Each row is a point on a tangle of strands that fork and nearly touch. The rows are in no order.
Two points are linked if the straight distance between their rows is under 45.9. Some points are linked to none.
lakom: [ -4 -14  -3   0  -1   6  -6   7 -10 -15   3  10 -14  -7  10   7  13   0
 -15  10   1  15  -6 -11  -3   1  16   6   1]
tiz: [  6 -12  -5  -5 -35 -19 -16 -17  -2  -8 -13   1  13  -3  -3   5 -13 -17
   0   6   1  -4   2  -9  13 -15   5 -10 -14]
Bagot: [ 16  18  -1   7  -5   3 -22  13  -4  -1 -12  -1  20   6  -7  -5 -20 -19
  -1   6   1  -8 -13   2   3   9   9  -7  13]
Tolor: [ 13  -8  -2 -13  10  -8   6   4   5  -8   1 -16  -2  -5  -1  15  11   4
  15   9   6  -4 -16 -17   8 -12   8  -1   1]
fevo: [  0 -10   3  19   0   1  10   6  10   7  -5  11 -15   7   1   5  -7   5
   3   4   3   8   2  -7  10   9 -18 -16 -11]
Gib: [ -5  -3 -11   6 -16  29   1  -2 -25   5  20  -3  -3 -13  -4 -13  12   5
  -7  10  -4   3  16   4 -16   7   5  29   0]
bofan: [  7 -14   8  -4  -4  -7   7  -4  27 -11 -15  13   2   8  -7   9   2  -5
  -5   4  17 -18 -15  -7  21  -8  20  -9  -2]
Nuda: [ -5   5   1  24 -10  -4   2  -4  -7  -7   6  11 -15  -6  22 -18  10  -7
  -9 -15   0   6  -7  17 -10  -4   0  -6 -21]
lomo: [ -9   1   5 -22  14 -10  -6  13   8   7   2 -15  10   2  -6  17 -11   6
  -1   0  -4  -5  -7 -22   7  -5   3  -8  10]
fom: [  5   2  -8 -29  10 -11 -11   4  -4 -20 -20  -1  10  -3   2  12 -14  -5
   2  10   5  -7 -16  -2  13  -6   4  -8  14]
Dadu: [  9  -5  16  28 -22  -3  -3  -8  -8 -10   5 -16  10   6  18 -19   3 -14
  -2  -7  -5  -4   0   7 -18  -5  14  12 -19]
Dap: [-12  28  -1  16 -10  11   2  -6 -26  -1  22   4  -3 -12   0 -17   7   4
  -4 -18 -11  -1  -1  12 -18  10   1   6  -2]
kun: [ -3   8  -8 -11   2 -15  -6   3   1  16   4 -10   9  16  -6   2 -25 -11
   4  -1   2  -3  -3   5   5  11  -9 -17  -4]
Sonut: [-10   3  11  -9  28   0  18  -3  18  28  -8   2 -12   8 -22   3  -5   1
  11  -5   0  10  29  -8  13  -4 -22  -5   6]
gel: [  9  -8  15  17   7 -13  21  -6  12  -1 -16  13 -10   6   7   7   0   4
  11  14   1   8  -6 -12  17   4 -11 -12 -13]
fam: [ 10  -5   0   0   2  -1   4  14  13  -4   7  -4  -5   1  -1  14   5   1
   8   3   9 -13  -8  -9  12  -6   3  -1   2]
lomab: [  1 -23  -6   5  -8   0   2   9   8  -5   5   0  -6   0   2   7  18   3
  -4   0  17  -6  -4   0   5 -19   3  13   3]
vada: [ -5 -10 -20   3  -6  16  -3   1 -18  10  22   3 -16  -7  -4  -8  22   2
  -9   6   7  10   9   7  -5   8  -3  13  -2]
vas: [ -6 -13   3   8 -19  -8 -15  -7  -2 -12  -7  13  -6 -10   8   1   2  -3
 -19   2  -6  12  -1 -15   9  -6  10 -17 -14]
zadid: [  0  -3  -3  -3 -19 -10 -11   4   6 -16  -1   1  -6   0  10  -6 -10  -5
  -4 -10   0 -11  -2   2  -1 -15  15   6  -9]
reb: [ 10   0  -4 -19  18 -21  19   1   9  -3 -22  -2  -6   9 -10  22  -1  -3
   9  12   8 -12  -7  11  22  10 -15   1   2]
dut: [ -6   7   7  20 -17  -8  -1  -6  -5 -14  10  -3  -8  -4  24 -18   4  -9
  -3 -19  -4  -6 -13  13 -11  -5  12   3 -13]
zofu: [  8  -1   2 -20  -2 -15 -11  -1   4 -17 -22   6   3   1  -4  13  -9 -22
 -15  12   3  -8 -23   6  20   4  12  -2  15]
roge: [  7  17   1   2  -5  10 -11  14   8  -1  -2  10  11   3 -18   1 -22  -9
  -3   0   0 -16 -10   5   5  16   2 -13  10]
fodi: [  1 -17 -10  -1 -24 -15 -12  -8  -4 -10  -7  -5   4  -2   6   6 -10  -7
  -1   7  -4  13   2 -12   5  -8   4 -14 -18]
mikos: [ -1  -9  -3  16  -6  -7  -6   0  -3   9   3  -7  -4  14   7  -3  -9   2
  -2  -4  -2  14   1   0   1   3 -15 -20 -16]
Muged: [ -5  -8  -6 -16  19 -19  18   6  13   8 -10  -4  -8  10  -9  18  -2   7
   5   2   9  -7   1   3  16  -5 -22  -4   2]
denob: [ 17   5  -1  -1   7   2   1  10  16  -4 -11  17  -4   4 -13   7 -10 -11
   2   5   6 -18  -9   4  13  15  -2 -17  -1]
denav: [ 11   9  -6  -5  24 -12  14  -4  -2   0 -13 -13   0   9  -2  10 -13  -2
  23   9   2  13  -1  -3   7  10 -15 -16   1]
gakek: [ -1   7  -2   7 -10  32  -6  -8 -23  13  18 -12  10  -8  -4 -26  11  11
  -5   3 -12  14  20  15 -31  10   3  18   4]
fut: [-11 -12   1  14   1 -14   3   3   7 -14  -4  27 -14  -2  20   0  14   3
 -12  -6  13   8  -5   9   2  -4   7  12  -5]
buse: [ 14   0   3 -12  12 -23  28 -11   8 -22 -33   0   1   3  -4  20   9  10
  12  12   0 -12 -10 -14  21  -1  -1  -6  -6]
naka: [ 12  14   0 -15  29 -17  11   2   8  -2 -19   0  -9  -2 -11  15   1 -11
  10  12  -1  -2  -6  11  19  19 -14   1  14]
Fizor: [  0   0  -2   2 -12  14 -10   8   4   3  18  -6  17  -7 -10  -7 -12  12
  12 -15   1 -11  13   1  -7  -1   5  17  15]
Famu: [-20   9 -13  -8  -1  19  -2  -9 -18   8  22  17  -3 -15  -7  -7   6  17
 -10 -13  -1  13   8   8  -8  11   4   7  14]
Ronu: [  7  -9   0 -13 -10 -17  -4  -9  11 -18 -18   5   8   6  -4   9 -12 -20
 -15   6  12 -21 -13   1  20  -4  20  -8   1]
Lel: [  0  20   5 -16  30 -14  12  -8   0  14 -26  -8  -4   8 -13   2 -16  -8
  13  13  -7  13  13  -4  10  14 -16 -14   8]
gokaz: [ -4  -8  -1   5   7  11   1   4  12  22  17   1  -5   8 -10  -4  -5  12
   9 -13   5  12  18   7  -2   2 -16 -12   5]
Rar: [  8  11  -2  23 -11  27  -2 -10 -30   1   4 -13   0  -8   8 -23  20  -8
 -11  -1 -19  -1   4  15 -28   1   3   6 -14]
Lalu: [  8  21   3 -21  24 -22  19 -14  -2 -15 -39 -10   0  -1  -8  17  14   6
  -1   9  -7 -19  -5  -7  19  11  -8   5  -1]
lak: [  7  -1  -2  -5  -2   5 -12  16   7  -1   8  -5   7  -1  -7   7 -10   0
  10  -2  11 -15  -3  -6  -1  -7   8  10  14]
keze: [ -2   3  -8   4   3   4  -7   3   9  23  15  -6   6  14 -13  -3 -17  -5
  18 -14   6  -7   8  10  -2   8 -11  -9   2]
deg: [ -7  14   5  23 -11  32  -4 -13 -28   6   1 -30  12  -8   9 -25  15   1
  -6   0 -20   0  11   7 -20 -11 -11  10 -14]
gakiv: [  5  -7  -3  -1   0  15  -8  11 -11  -3  15   6  -5  -6  15  -3  10   4
 -10  10  -8  16  -3  -2 -22   9  15   7   0]
Bof: [  4  10  10  25 -17   6  -5   0  -7   2  10 -22  11  -1   5 -18  -4   1
   6 -15  -7  -8   6   9 -20  -8  -3  13 -10]
Fer: [ -9   3  -5 -23   8  10 -16   4   9  15  14  -6  17  -1  -2  -2 -12   2
   9  -8  -3  10  11  -9 -11 -10   1  -9  12]
laz: [  5  -8  19  19  16  -9  19   5  18  -4 -16  21 -11   3  10   2   1  11
   9  15  -3   7  -4 -18   9  -3  -5   7   0]
zugo: [ -6 -13 -13   4 -11   9  -5   9  -8   3  19  -7 -16  -3   3  -2   9   1
  -2  -1   5   3   7   5   4  -5  -2  17  -3]
vep: [-18  -7   4  -8  15 -12  14   3  19  19  -8  -1 -15  12 -13  11  -2   9
  -3   0   5   4  17  -1  13  -5 -23   0   4]
dedes: [  0  -1  -1 -20   6  -7 -11  10   1  -7 -17  -2   2  -3  -3  16 -16  -2
  -4  11  -4  -7 -11 -18  12  -3   2 -14   3]
zovu: [  5  -4  18  -2  16 -23  26  -4  11 -16 -36   9  -4   5  -6  11  16  14
   1  10  -1 -17  -8 -18  14 -17  -6   5  -2]
nakov: [ -5 -20  10  10   3 -13  16  -1  12 -14 -10  21  -3   5  15  11  23   5
 -13   7  20   4 -17   1  15 -15   7   7   2]
gud: [ 14  -2  -7   4  -5  15  -8  -3 -28   3  11  -2  -5  -1  14 -13  17  -7
 -12   4 -11   7   3  11 -32  17  10   8  -9]
tav: [ 21  -2 -10 -12   7  -9   8  -2  -2 -11  -4 -11   0   3   1  11  -6  -9
  23  13   6   6 -10  -8  10   7   2 -11  -2]
zoge: [  2   0  -2   6 -15  15  -5   2   2  -2  24   2   3  -9  -1 -14   0  11
  11 -20  -5  -7  10  19 -20  -2   5  19   9]
vedi: [  1  -3  -4  10  -1  -1   3  -1  -6  -6   8  19 -20  -2  23 -10  10  -2
  -3  -7   8   8  -2  23 -15   4   2  15 -10]
ralu: [-12  14  -9  11  -4  13  -6  -2 -26   5  15  16 -10  -6   4  -9   4  11
 -14  -9  -4   9  -1   8 -17  14   1  -2  -8]
tibed: [  2  -1  -6  14 -10  13  -3   3   2  -1  26  15  -4  -5   8 -14   8  12
  -2 -13   2   7   0  21 -18   2   7  18   3]
muk: [-14  19   7  14  -9  10   1  -4 -16   3  21 -18   4 -10   6 -19   8   1
   4 -20 -15  -2   2  19 -23   0   0   7  -1]
tafiz: [-10   5  -3 -11  -2  19 -23   1  -5  10  20  -7  20  -5  -1 -14  -6  12
   3 -11 -15   9  11   0 -20 -11   3  -5  15]
lamet: [-13  15   2   9 -14  29  -5  -9 -22  21  10 -29  17  -5   4 -23   3   9
  -1   0 -12   7  21   7 -26  -4  -8  15   2]
Zuzav: [-19  -6  -5  -5   3  19  -2  -1   2  12  23   7   3  -3  -4  -2   9  12
  -3 -12   2  19  17   3  -6   8  -2   2  15]
Riz: [  3 -14  18   6  10 -14  25   0  20 -16 -23  18  -5   4   9  10  17  11
  -2   7   8  -3 -16 -14  16 -18   0   4  -4]
leta: [-12  11   1 -11  -7  22 -18 -17  -3  22  29 -12  27  -5   0 -24  -2   5
  -1 -13 -14  13  19  -5 -25  -9   0   4  13]
Litim: [ -8  -4  -4   7 -19   3 -16  -5 -19  -8   9  11  -6 -11   8   0   8  -6
 -22   5  -5  12   1 -14  -1   1  17  -2  -8]
sorut: [  2  -1   5   8 -20  -7  -6   4   0   3  -2  -6  15   2  -4   7 -19 -10
  -3   6   5 -17  -4 -18  13   1   6   4  -5]
gaf: [ -7   4  -2 -33  29  -1  -6   2  13  12   5  -7  15   1  -8  13  -2  -2
  15  -2  -1   3   3 -15  -2  -8   4  -9  21]
pagag: [ -5  10   5 -15  27  -2   8   1  13  23 -11  -1  -2  11 -16   3 -21  -4
   9   1  -1   6  14  -2   3   9 -17 -17   6]
fipev: [  7  -5  13  -6  14  -9  10   8  28  -6 -19  16  -5   5 -13  19  -2  -1
  -7   2  10 -22 -10   0  16   2  -1  -5  -2]

A fork is a point with three links. Follow the links from the first point to the second and name the forks in between, in order.
fevo; gokaz => Riz, vedi
Gib; mikos => fam, vedi, Riz
lakom; vedi => fam
Riz; Gib => vedi, fam
Bof; laz => vedi, Riz
fut; fam => vedi
vada; Bof => fam, vedi
gel; Lel => Riz, vedi, fam

Follow the links from the first point to the second, and from the first to the third. Name the last point that the two ways share.
lamet; Sonut; zoge => fam
naka; Gib; Fizor => fam
mikos; ralu; lomab => vedi
laz; Sonut; dut => vedi

Name the points in between on the shortest way along the links from the first point to the second, in order.
lomo; Bagot => dedes, fom, zofu, Ronu, bofan, fipev, denob, roge
pagag; zugo => Lel, denav, tav, Tolor, fam, lomab
laz; reb => Riz, nakov, fut, vedi, tibed, zoge, Fizor, lak, fam, Tolor, tav, denav, Lel, pagag, Sonut, vep, Muged
ralu; vedi => Dap, muk, Bof, Dadu, dut, Nuda
fodi; Lel => vas, Litim, lakom, gakiv, gud, Rar, deg, lamet, gakek, Gib, vada, zugo, lomab, fam, Tolor, tav, denav
leta; zofu => tafiz, Fer, gaf, lomo, dedes, fom
